Each row is a point on a tangle of strands that fork, close into loops and nearly touch. The rows are in no order.
(in the rows, 128 means zero)
Points whose rows are less than 132 apart are linked; no others are. Some points are linked to none.
z_683: [141 155  89 172 143 186 120 105 155 123  86 106 168  85  83 169 112 137
 161 115 151 117  44 156 173 128]
z_711: [ 88  62 149 150 141 135 132  96 133 147 108 134 102 134 191 109  91 163
 129 107 149 118 186 116 148 120]
z_804: [146 141 122 153  99 103 114 159 140  85 120  97 139 152 123  95 169 122
  96 118  73 170  72 135 178  52]
z_542: [129 165 148 140 118 142  89 123 139  99 122 176  74 111 100 190 113 150
 143 158 174 165  69 161 152  95]
z_328: [115  63 112 136 132 126 146 112 155 193 125 130 112 115 135  72 158 134
 133  66  88 115 233 108 149  93]
z_275: [149 127 103 146 174 118 126 128 162 115 157 121 176 135  56  95 173 104
 119 101 101 166 113 128 127 152]
z_750: [156 149 121  88  73 106  50 107 104 108 165 118 106 132 123 121 120 133
  72  92 145 216 149 145 147 163]
z_867: [137  82 114 117  87 130 154 131 107 206 124 130 100  98 112 107 138 119
 165  59  80 119 222 128 125 110]
z_407: [150 154 124 121  88 119  73 145 109  99 173  97  84 165 139 147 129 106
  89 120 140 130  45 104 157 123]
z_263: [ 99 111 110  85  75 123 157 148  63 148 113 118 112 148 155 144  76 107
 123 120 115 105 134 120 139 161]
z_118: [124 118 146 159 145 112 135 155 124 174  82 166 162 169 118 118 137  99
 124 112 116  61 173 127 106 131]
z_778: [ 95 169 162 109 151  94 161 160 135  81 102 155 138 137 139 121 132 168
 151 184 111 123 141 117 122 107]
z_829: [116 177 153 148 119  85 153 148 102 103  89 140 149  99  92 175 119 114
 153 151 127 210 117 156 133 133]
z_665: [139 180  90  95 126 164  86 144 125 118 140 116 141 106 148 180  76 158
 175 121 168 157 132 141 112 170]
z_806: [131  93 130 121 105 129 129  68 144 164 176  81  79 129 150  87 113 156
  99 114 167  74 120  70 127 120]
z_480: [147 146 132 121 151 175 194 103  91 116 118 110 134  80 108 116 123 132
 140 134  93 107  92 122 101 188]
z_433: [127 133 150 189 120  91 149 141 132 147 115 128 161 162 108 125 112  71
  69 115 157  94  97 100  92 148]
z_899: [101 102 130 160 147 136 101  84 192 109 160 122 117 118 165 130  76 138
 101 168 210 141  99 111 128 141]
z_357: [156  95 123 164 140 145 155 130 139 141 126  95 137 108 154  80 150 130
 155 101  57 134 157 137 143  74]
z_640: [119 175 133 156 126 106 100 119 100 120 116 136  87 102 118 177  69 156
 138 142 189 179 100 134 145 126]
z_312: [144 187 131 189 150 139 120 144 196  83 156  79 145  93 133 175 109 124
 113 133 195 117  55 107 122 130]
z_239: [102 140  89 113  78 123  89 146 166 122 154 129 136 133 146 175  77  99
 133 183 172 145  75 127 149 134]
z_715: [ 85  81 167 111 133 134 156 107  97 129  89 173 100 153 153 142 131 121
 157 166 118  90 140 154 157 108]
z_12: [117  75 102 110 155 144 196 115  93 124 134 105 152 135 117 100 146  66
 145 128  70 136 125 113 151 144]
z_842: [157 155 118 203 153 146 159 154 119 112  89  88 167 113 136 127 154  94
 150 143  93  93  63 135 132  49]
z_509: [117 168 122  95  72  82 130 113 150 113 156 132  84  77  79 145 115 137
 128 204 147 179  71 115 159  97]
z_471: [ 86  78 109  70 125  82 116 107 147 157 151  96 119 154 187 115 146 144
 144 131 154 115 208  96 169 100]
z_622: [102 114 191 147 132 116 142  71 149 117 125 166 118 139 116 142 106 117
 102 169 190 106 100 127 130 190]
z_530: [143 157 150 131 148 105  82 125 149 107 157 167 106 137  84 175 162 134
 149 155 177 172 102 156 123 115]
z_884: [110 142 115  86 172 132 149 156 127 111 118 136 150 138 163 112 128 169
 169 150  94 122 176 115 114 120]
z_469: [141  71  97 121  83 150 124 115 109 178 168 128  94  99  87 133 127 114
 141  81 120 177 120 128 117 115]
z_966: [125 147  82  83 120 132  73 139 165  85 136 137 153 155  94 115 124 149
  99 120 115 186 100 153 183 153]
z_386: [105  87 111 137 156 190 110 121 145 131 127 138 127 130 171 115  79 165
 169  87 122 145 177 146 148 139]
z_621: [ 85 128 126 127 160  94 167 102  94 164 120 134 126 102 132 119  77 152
 139 173 182 112 152  66  98 153]
z_360: [152 170 133 105 104  96 118 128 135 113 117  86 170 150 129 151 151 128
 181 124 113 157 126 154 172 126]
z_67: [125  82 115 135 147 175 157 143 176 121 148 135 169 152 160 131 143  79
 112 174 139 100  94 112  75 101]
z_891: [177 134 134 152 167 150 107 159 156 107 118 152 141 139 134  82 196 145
 104 116  68  81 145 157 107  85]
z_914: [101 136 138  97 135 110 173 105 143  91 142 134 109 123 101  85 133 143
  83 192 121 100  71  90 131 132]
z_332: [161 152 121  74 132 134  97 156  67 132 169 138  83 120 133 120 156 144
 103  96 123 136 186 113  59 143]
z_968: [129 146 152 181 129  94 152 130 131 133 117 110 167 174  74 103 121  76
 102  85 108 117 110 119 145 180]
z_201: [143 102  90  53  99 130 131 131 104 153 175 118 140 139 101 127 160  84
 122 106 119 119 144 117 100 183]
z_186: [172 192 150 175 140 141 113 122 157  89 151  92 132  90 101 176 145 136
 126 109 167 138  66 140 122 153]
z_500: [119 173 107 157 117 108 124 138 197  98 146  75 162 122 105 136  90 126
 116 121 161 136  67  95 163 144]
z_381: [135 140 154 160 117  98 139 163 158  98 104 161 161 109 108 131 177 116
  79 163 126 132  99 160  87 103]
z_48: [116 101 199 154 132 121 149  83 103 120 105 140 130 155 156 142 124  96
  91 140 151  88 132 149 123 194]
z_477: [148 146 116 112 175 127 104 129  84  95 152 136  93 106 154 142 147 150
  97 182 161 149 112 123  85 115]
z_483: [121 118 138 151 204 108  79  78 133 121 131 137 151 130 129 124 129 166
 132 121 182 150 173 138 135 183]
z_269: [109  76 132  81 114 109 177  94 132 148 116 133 151 108 107  66 152 134
  92 141  89 118 178 111 122 172]
z_113: [143 104 163 176 132 181 146 138 152 148 105 117 124 164 200 109 126 106
 138  90  94  33 158 138 133  98]
z_453: [ 93  90  99 133 165 102 160 132 129 147 120 109 155 147 144  79 115 122
 104 124 113 127 159  83 130 104]
z_813: [138 180 154 102 125  92 115 119  84 133 154 103  81 142 138 145 120 155
 163 136 155 122 135 104 135 121]
z_298: [122  74 119 147 141 161 191  92  94 167  78 129 113 122 122  82 140  94
 154 122  62  55 145 135 191  71]
z_79: [161 157 118 140 135  75  99 139 141 112 150 106 152 132  83  97 169 134
 106  95 106 220 141 133 137 119]
z_171: [108 182  88 109  80 119 124 136 180 118 145 132 102  70  74 147  89 136
  96 190 159 128  43  99 147 125]
z_218: [156 154 119 160 185 154 131 109  79 114  87 143 141 129  62 127 149 107
 163 119  82 118  86 166 184 143]
z_270: [ 99 104 157 153 157 121 145 106 141 110 108 163 164 161 105 165 130  84
 137 174 161 127  87 152 143 141]
z_191: [111  83 152 147 114 124 184 104 121 173 117 111 136 157 145 115 101  69
  85 133 152  79 127  78  98 126]
z_774: [119 130  90 120 180 191 127 147 139  87 137 176 107 121  77 128 124 151
 141 142 103 151  69 135 127 105]
z_967: [ 99  53 124 123 129 168 114 109 193 180 104 201 142 127 111  99 121 153
 132 107 126 116 189 139 127 135]
z_308: [155 147 161 140 134  91 104 168 133 103  94 168 142 146 125  96 198 147
  78 132  84 114 154 165 108  89]
z_532: [126 137 183 127 133 104 124 115 106 145 138 140  66 122 163 132 137 176
 142 150 159  90 160 107  94 101]
z_303: [113 103 123  76 145  84 107 140  50 148 146 161  69 129 137 133 164 120
  95 124 144 154 207 105 104 131]
z_221: [114  76 123  89 194 139 146 132  71 130 153 152  97 115 169 137 165 121
 133 142 134 134 202 117  80 131]
z_667: [ 86 104 102  86 117 117 172 110 124 129 102 170 146 125  79 103 120 114
  92 203 123 110  83 117 128 133]
z_16: [107 136  98 135 116 101 109 158 185 147 103 141 171 130 134 122 109 163
 107 155 159 119 125 123 116  81]
z_944: [155 158 128 129 118 125 107 176 109 129 145  90  98 137 204 124 134 165
 108 106 126 108 152 110  85  74]
z_605: [119  96 153 134 130 119 146 151  93 124 173 121  68 144 147 118 134  93
 132  87 100 147 161 102 102 105]
z_69: [ 97 133 151 117 100  58 108 141 107 149  91 135 125 170 128  89 118 156
  90  89 109 114 197 119 165 147]
z_769: [161  98 103 161 202 171 121 129 142 119 109 131 164 143 145  79 174 110
 100 121  81  68 141 146 128 101]
z_241: [164 110 145 195 121 137 130  79 170 162  94 118 189  94 102 156 157 108
 156 124 149 122 107 178 133 132]
z_116: [119  78 146 203 145 193 152  98 129 149  66 162 150 122 150 142 101 100
 126 141 146  89  92 167 122 109]
z_97: [174 137 157 211 152 137 126 103 151 110 118 102 158 110 120 143 154 113
 119 107 137 121  92 160 120 144]
z_589: [128 136 118 113 136 154 112 144  91 138 164 138  81 156  92 176 116 111
 202 105 130 171  98 125 142 112]
z_260: [114 126  76 111 198 137 137 141 169 123 152 150 179 146  71 118 142 116
 142 148 134 144 120 103 102 148]
z_5: [129 136 143 145 155  85 120 112 104 138 114 153 101 134  87 126 178 145
 121 164 148  83  94 118 123  58]
z_178: [163 116 128 197 180 140 135 131 109 158 109 132 118  97 120  93 147 143
 164 104  89 138 166 141 126  64]
z_796: [121 166 134 120 137 133 134  98 152 142  78 138 155  96 103 147 113 194
 193 147 148 101 140 147 152 148]
z_128: [128 141 129  71  47  78 108 109  83 138 163 101  95 125 125 142 118 111
 137 148 134 223 138 117 161 114]
z_463: [105  97 141 109 125 114 168  99 136  92 147 101 118 158 158  94 138 100
  76 185 125  93  77  85 139 115]
z_203: [109 113 142  86  76  86 147 117 139 162 110 131 168 134 151 132 127 115
 105 175 156  79 158 116  99 164]
z_794: [153 125 154 116 141 132 115  94 115 143 131 136 113 145 102 132 169 136
 158 102 117 108 146 153 143 159]
z_592: [121  91 132  96  92 118 111 106  80 175 121 133  77 129 159 118 134 133
  60  89 156  61 178 114 118 154]
z_528: [177 191 125 170 174 141 140 166 127 100 125  81 148 124 135 117 163 131
 140 116  86  96  88 122 115  91]
z_197: [144 100  86  94 174 121  98 124  97 119 105 155 153 118 121 111 194 156
  99 157 112 142 148 157 128  93]
z_836: [150 138 100 120 141 119 134 163  83 155 140 117 129 158  80 148 156  83
 173 103  93 131 113 121 122 108]
z_534: [161 196 154 153 108 148 110 147 179  78 156 112 149  92  90 167 134 115
 112  82 145 150  96 149 112 207]
z_484: [137 149 119 121  71 114  58 132 150 104 132 108 158 140 131 122 104 143
  93  78 133 203 142 160 161 176]
z_96: [118 122 138 211 157 166 132 120 153 140  86 155 151 126 132 159  83 114
 107 127 190  98  84 140  99 129]
z_10: [161 172 133 101 121 176 132 145  84  89 126 105 100 117 168 136 132 162
 145 125  87 152 109 143 135 100]
z_604: [ 99 122 121 134 173  87  80 105 139 115 163 133 145 133 141 140  98 142
 146 141 195 196 173 120 124 172]
z_685: [124  99 101 152 201 161 116 113 149 158  56 153 196 142 135 104 152 135
 140 147 123  59 164 145 145  96]
z_740: [145 186 171 155 104 138 116 151 183 103 112 136 162 106 122 146 117 151
 132  91 134 127 147 169  97 191]
z_646: [177 142  95  76 111 138 124 157 107 166 143 122 146 105 105 112 171 138
 117  94  95 114 172 133  68 154]
z_491: [174 105 141 151 124 150 124 117  79 122 131 133  90  98 115 101 159 125
 108  88  71 184 136 167 136 115]
z_142: [ 92 193 147 113  85  56 133 144 162 134  97 139 130 108  84 120  89 186
 137 154 146 137 140 104 141 127]
z_175: [106  83 110 145 172 173 137 121 185 125 139 111 170 185 180 127 107  78
 106 153 174  93  99  97 120 108]
z_168: [153  71 135 144 138 132 115  83 130 180 109 130 179 112 142 155 176 111
 161 129 155 114 176 180 116 133]
z_73: [137 144 145 131 114 196 142 136 139  75  96 124 118 107 161 151 113 157
 182 137  85 136  77 168 166 102]
z_941: [152  86 116 132 158 168 190 127 155 124 157  94 151 121 121  86 175  80
 170 125  46 125 128 125 130 107]
z_765: [143 121 118 149 170 126 112 107  52 136 146 118 110 110 150 161 123 116
 105 137 182 129 123 123  81 162]
z_83: [124 129 125 139 192 134 158 126 185 156 120 147 192 155  93 119 132  97
 138 154 167  89 134  82  75 135]
z_971: [171 129 145 184 150 173 123 126  79 113 112 134 126 142  99 137 145  75
 156  83  61 140  98 174 175 160]
z_808: [142 163 163 130 133 116 124 118 148 116 100 121 166 112 155 119 136 172
 114 126 140  88 169 139  96 195]
z_486: [124 119 144 102 124 121 126 101 159 142 146 118 165 142 151 122 131 131
 120 134 165  84 171 108  95 185]
z_376: [ 91  83 130 178 163  98 133 110 136 163 109 165 158 164  90 147 113  91
 142 138 176 149 127 129 131 115]
z_436: [160  76 118  94 127 113 106 117 100 161 120 114 147 131 172 160 220  94
 132 121 130 109 191 179 125 108]
z_52: [ 98 147 131 135 117 137 177 145  85 157  93 135 115 138 116 123  68 131
 162 109 100  94 127 108 135 150]
z_195: [101  99  74  67 161 109 111 133  60 136 120 128 124 157 162 154 126 114
 140 151 145 151 159 132 161 110]
z_878: [159 108 130 145 180 170 168  95  80 148 112 115 134  83 135 107 138 139
 141 116 106  97 151 130  95 161]
z_163: [ 87 146 108 108 139 126 100 178 135  75 114 179 122 141 169 136  84 153
  84 187 146 149 112 140 125 124]
z_909: [138 111 149  75  92  87 156 116  85 116 112 106 137 116 149 111 181 127
 109 157  78 153 166 157 139 116]
z_633: [139 138 194 195 142 148 143 124 155 144 137 137 106 128 141 112 110 146
 167  80 124  98 175 126  96 137]
z_428: [122 157 108  90  74 118  98 158 189  94 183  91 153 131 172 151  99 108
 143 168 149 160 109 121 130 154]
z_125: [108 152 124  83 109  63 121 148 105 167 118 141 126 151  83 103 130 153
 120 105 116 123 189  99 122 155]
z_325: [120 154 128 144  91  84 128 156 139 142 162 135 125 141  92 128  94  92
  75 124 162 117  96  87  76 163]
z_461: [ 92  81 107  93  88 136 138 131 145 137 156 124 135 141 185 172 100  86
 159 200 167 121 110 129 122 109]
z_147: [103  78 100 107 112 143 199 120  91 139  91 141 152 124  94 109 132  80
 114 163  74 113  82 131 139 128]
z_141: [130 101 105  70  92 160 120 168 118 133 157 145 128 158 123 154 136  84
 148  94  94 139 151 151 110 163]
z_41: [123 147 170 204 155 172 158 158 165 129 100 167 131 133 115 131  86 124
 172 100 109 101 138 138 105 131]
z_132: [133 163 169 116 122  91  76 109 177 105 176 141  83 113 147 150 140 175
 146 176 185 160 137 133 114  98]
z_115: [137  87  99 149 160 149 138 123 166 191  95 135 142 124 125  55 155 143
 145  89  74  61 213 114 169  78]
z_244: [ 97  66 116 109 140 136 163 167 101 142 141 156  61 147 144 106 153  93
 121  95  77 120 175 113 128  73]
z_23: [ 95  64 160 196 158 171 156  84 144 165  61 168 133 124 157 101  88 136
 114 130 143  93 152 127 132 106]
z_660: [169 212 128 154 166 148 139 179 124  73 134 116 116 115  87 121 156 138
 146 108  67 166  88 115 125  80]
z_307: [109 173 158 183 187 166 146 159 149  76 107 162 112 123 131 133  86 162
 123 125 129 106 102 126 110 137]
z_180: [151 206 121 155  80 106 101 155 171 117 125  70 144 136  94 135 105 154
 127  72 125 131  82 113 175 133]
z_144: [154 122 139 152 116 119 118 130 143 131 142  81 145 183 119 101 156  87
 116  69  85  93 112 124 173 136]
z_109: [ 83  71 128  95  93 138 138  97 161 161  88 180 167 132 108  94 105 138
  86 133 129 109 168 131 130 193]
z_635: [134 154 166 137 100 172 115 149 177 117 153 165 116 145 106 154 102 127
 169  68 130 124 139 152  96 195]
z_365: [121 101  80 105 122 187 120 129 142 155 172 136 111 130  99 153  97 126
 200 105 133 159 101 119 137 128]
z_691: [151 190 127 140 135 157  84 131  91 102 145 114  93 105 143 167  78 160
 145  92 160 207 120 135 125 133]
z_199: [130 123 108 128  81  68 122 154 163 120 139 100 167 142 112  97 155 120
  96 125  98 193 116 127 143  90]
z_737: [116 112 129 135 139 172 178 135 133 128 160 128 122 125 129 151 103  85
 157 148 140 116  86  94  81 141]
z_316: [148 158 104  98  93 100 118 125 105 119 135  79 151  89 158 113 112 152
  86 135 142 160 138 121  94 168]
z_58: [ 99 129 147 132 132  71 104 121 144 117 156 135 118 121 159 156 106 140
 169 190 192 190 149 126 126 101]
z_77: [156 157 174 185 103 129 132 151 165  66 112  88 136 130 162 109 149 136
 117 105  71 153  94 148 163  91]
z_784: [119 195 152 128  94 104 113 158 109 115 160 110  79 135 151 182  72 121
 169 153 169 148  99 103 126 118]
z_223: [128  92 155 155 134 153 115  96 100  94 110 112 123 141 190 137 121 121
  84 117 132 112 113 175 145 177]
z_619: [148 156  90 132 165 142 116 106 128 123 121 111 153 121  48 111 136 139
 153  94  97 151  95 138 175 170]
z_42: [138 175 163 182  84 146 145 190 193  63 121 115 130 109 139 140 140 124
 106 117  92 132  60 130 128  94]
z_19: [166 203 126 110 130 132 151 155  92 121 124 129 126 112  54 155 157 116
 186 125  81 164 103 137 128 115]
z_187: [149 191 134 105 104 107 106 125 132 157  95 146 136  98  82 139 132 198
 147 125 140 123 150 148 126 138]
z_296: [136 153 136 136  71 168 150 117 135 126 153  85 122  88 107 189 104 104
 199 125 138 144  57 111 145 158]
z_571: [ 89 103 159 101 102 106 128  88  85 113  90 160  98 134 147 147 112 144
 116 183 147 121 117 162 170 141]
z_334: [119  58 108 141 146 132 132 114 146 183 135 147 163 142 110 157 156  78
 175 133 155 142 147 143 104 100]
z_356: [ 79  67 120  78 144 130 134 124 118 141 145 150 114 182 164 167 134  88
 168 158 156 107 150 130 154 101]
z_88: [154 143 136  97  82 173 100 164 155 112 183 141 112 136 127 144 133 124
 155  85 109 146 134 145  88 161]
z_904: [ 94  86 118 158 151 162 134 104 195  96 140 110 154 151 172 103  74 117
  73 149 166 136  85  99 144 141]
z_970: [ 99 106 116 129 129 111 118 139  97 143 183 126  55 130 151 123  72 133
 134 113 155 164 143  86 110  99]
z_965: [124 160 107  94 162 162 101 149 133 110 133 131 140 142 159 145  98 172
 181 113 130 150 170 144 129 149]
z_727: [159 124 142 133 121 110  58 100  83 150 145 103  70 135 175 128 135 167
 100  67 168 133 184 135 129 109]
z_37: [133 125 144 150 151 151 174 137 142 178  90 170 178 157  83 127 141  65
 149 139 123  54 138 111  76 136]
z_531: [126  92  88 158 161 152 134 101 154 190  81 117 176 131 131  91 114 144
 159 104 108  87 174 126 166 101]
z_724: [117 123  84  96  74 119 126 167 146 138 152 140 125 141  97 129 138 111
 117 159 118 117  66 110 116  70]
z_999: [ 94  90 147  78 113 103 147 105 126 115 168 123 100 169 176 109 127  88
  67 182 150  74 131  85 119 157]
z_487: [125  80 134  77  77  76 110 112 125 109 152  96 146 147 169 122 171  96
  89 147 127 159 151 151 152 147]
z_846: [105  92 147 167 134  82 111 148 122 175  64 154 147 167 153 106 135 121
  94  93 116  82 207 131 145 106]
z_859: [130 136 110  93 165 154 131 120  43 122 126 103  67 127 159 120 120 164
 151 111  98 156 148 118 160  86]
z_225: [ 96  65  99 109 236 156 137 122  92 135 138 152 102 155 163 125 152 104
 113 124 143  96 187  91 111 119]
z_148: [122 136 129  85  93 123 107 151 189  88 164  87 167 163 194 113 121 136
 124 126 118 129 139 127 135 150]
z_7: [115 179 126  94 114 123 121 176 136  68 103 149 139 129 168 163 132 144
 127 202 131 122  95 151 126  94]
z_90: [135 149 114  90  46 128 141 169  58 146 123 103 121 135 153 176 106  95
 151 127 107 136 106 131 125 126]
z_717: [119 134  82  68 158  95 114 128 110 147 132 152 156 131  60 114 149 141
 139 142 125 160 156 116 125 160]
z_779: [ 97  93 142  90  82 111 127 131 120 132 177 126  84 141 178 109 106 101
  69 121 154  94 172  90  85 160]
z_464: [138 123 125 171 170  95 124 132  60 156  87 136 121  93 137 122 133 161
 119 126 127 168 170 130 103  79]
z_111: [119 138 155 136 119 119 182 137 189 117 115 116 165 120 116  84 134 141
 125 132  85 107 132 113 112 138]
z_817: [154 145 150 120 103 114  78 125 108 126 121 107 104 155 174 112 141 159
 118  68 105 165 197 160 172  93]
z_558: [136 193 147 167  54 120 143 202 138 105 108 112 125 100 133 180 117 120
 122 138 120 143  62 129 107  69]
z_324: [131 159  96 136 163 153 131  78 152 142  83 118 181  92  92 139 104 167
 129 140 175  90  88 136 140 167]
z_801: [100  61 101 133 161 137 174 136  83 160  87 155  90 147 121  90 161  72
 113 114  70  75 166 124 170  63]
z_63: [121  71 128 115  61 104 130 110 101 185 153 108 110 121 121 137 123  94
 153  71 121 160 180 132 129 137]
z_94: [150 102 110 151 115 131 114 149 171 114 147 128 175 111 157 149 159 102
  84 169 163 139  89 148  70 112]
z_837: [114 139 134  90  76  82 126  89 151 119 156 122 122  89  92 123 124 145
 135 165 137 207 121 130 153 154]
z_840: [158 151 179 157 129 136  99 143 118 139 103 141 105 133 157 113 130 162
 162  65  89 123 223 161 125 125]
z_988: [172 148 142 117  66 100  88 127 106 117 164  72 106 164 127 127 159 108
  89  76 113 127  88 123 160 144]
z_642: [148 222 129 139  86 118 136 176 131 103 124 104 117  94  71 135 105 140
  89  95 109 140  69 105 121 156]
z_934: [129  98 130  68 119  89 170 118 117 150 124 103 165 101 139  92 185 130
 139 143  81 128 204 118 110 141]
z_505: [104 134 113 144 136 105 180 123 100 163 103 127 141  84 101 121  86 150
 144 141 129 144 136  97 101 143]
z_478: [ 92  90  82  76 132 112 135  89  97 153 114 105 133 142 126 123 113 146
 167 133 129 140 143 131 203 118]
z_371: [141 160 159 109  97 150 168  75 145 115 146  95 121  88 100 137 115 150
 171 122 130 114  91 122 136 199]
z_600: [100 111 130 140 122 112  86 165 113 109 117 172 101 143 167 124  95 153
  89 123 143 183 158 145 122 101]
z_194: [139 101 116 155 162 186 143 129  86 138 166 123 108  94 146 161 104  98
 147 113 151 150 113 124  64 155]
z_515: [141 134 146 103 142 131 179 142  95 111 121 123 111 143 134  96 178 119
 139 143  58  70 124 120 124  96]
z_444: [139 181 141 149 141  89 149 139  74 109  96 120 133  75 124 143 130 154
 126 163 127 202 130 140 105 104]
z_387: [108  81 108 137 125 149 113  89 179 155 106 171 132 101  96  95 117 195
 130 118 129 144 137 146 153 111]
z_40: [ 78 106  86 113 125 114 119 118 119 163 163 145  86 104 134 116  48 137
 120 156 179 147 141  68  98 134]
z_749: [122 198 144 113  86  81 131 155 119  96 139 131 143 110  86 190 104  89
 137 147 150 200 102 135 130 182]
z_431: [127 174 131 130  74  99 148 164 119 116 152 120 129 118  82 134  95 105
 111 101 121 157 105 106 100 184]
z_928: [109 150 126  69 108  92 115 107  67 102 116 126  84 117 161 147 104 151
 111 209 149 144 102 133 166 121]
z_551: [137  94 120 143 134 177 132 145 114 153 113 116 114 147 202 157 131 110
 151 112 120  59 135 144 124  74]
z_751: [128 183 129 147 172 150  98 161 175  99 162 158  88 137 113 148 108 165
 136 132 172 106  92 105 100 107]
z_989: [157  84 123 103 112 159 111 127 101 144 125 115 105 142 190 153 179 105
 122 101 116  73 145 173 135 107]
z_632: [123 144  94  63  88 110  91 136 155  78 168 132 116 139 106 108 136 127
  75 175 115 164  74 124 160 159]
z_309: [140 122 146 182 151 168 102 125 102  95 138 130  97 164 122 131 110 112
 141  63  96 151  99 152 184 154]
z_572: [117 171 128 121 166 102 128 128 139  94 124 148 123 141  78 138 164 138
 137 192 157  82  58 115 131  72]
z_234: [148  97  73 127 129 161 113 120 137 164 146 128 132 110 111 118 125 139
  84 120 151  99  86 109  99 116]
z_420: [107  99 113  64 103  95 115 122 118  98 137 146 136 156 126  99 149 112
  54 162 113 141 120 143 155 175]
z_215: [128 115 118 179 134 164 139 110 172 123  80 147 155  80 110 104 109 168
 120 122 108 144 108 161 141 123]
z_293: [162 105 145 169 181 198 139  85 103 148 105 139  91  93 146 100 137 170
 123 106 110  64 134 142 114 119]
z_819: [153 124 132 107  86 123  80  98 113 156 181  91  50 130 150 113 127 170
 113  72 156 103 144 104 131 113]
z_700: [127 124 189 136 142  96 137 120 117 156 127 165  83 154 105 128 179 142
 148 139 131  58 144 112 108  81]
z_402: [121 134 132  91  92 149 123  81 159 100 179 112 116  95 110 123  98 145
 148 124 142 171 112 129 144 207]
z_768: [150 162 106  88  39  97 118 132  63 134 129  77 125 120 118 157 131 103
 124 140 117 185  76 117 166 113]
z_38: [135 156 127 187 149 185 132 134 171  96  74 138 160  90 111 144 110 153
 168 123 107 133  90 178 168 101]
z_976: [135 124 131 128 112 109 100 118 190 118 161  91 161 156 149  83 125 141
  91  88 142 108 151 111 125 165]
z_355: [142 167 103  89 171 160 106 169 132  93 164 157 102 109 142 146 127 167
 132 168 142 138 124 120  67 115]

How many points has the smallest loop of links through each point below? Write - if it is on no loop.
z_83 | 8
z_275 | -
z_967 | -
z_381 | -

A tip is a point with one link. Name the tips that can be reached along the links from each point below, in the order of the rows.
z_530 | z_483, z_96, z_600, z_572
z_128 | z_298, z_171, z_296, z_293
z_796 | z_750, z_142, z_859
z_769 | z_806, z_899, z_842
z_846 | z_558, z_309

Name the points in between on the shortest way along the links from the first point to the second, in order.
z_667; z_635 | z_147 z_12 z_941 z_357 z_178 z_464 z_444 z_829 z_749 z_431 z_642 z_180 z_500 z_312 z_186 z_534 z_740
z_604; z_96 | z_58 z_132 z_530 z_542 z_640 z_691 z_665 z_965 z_386 z_711 z_23 z_116
z_328; z_817 | z_115 z_531 z_685 z_769 z_891 z_308 z_381 z_94 z_67 z_737 z_194 z_765 z_477 z_355 z_751 z_307 z_41 z_633 z_840
z_269; z_142 | z_109 z_967 z_387 z_215 z_38 z_683 z_324 z_796 z_187
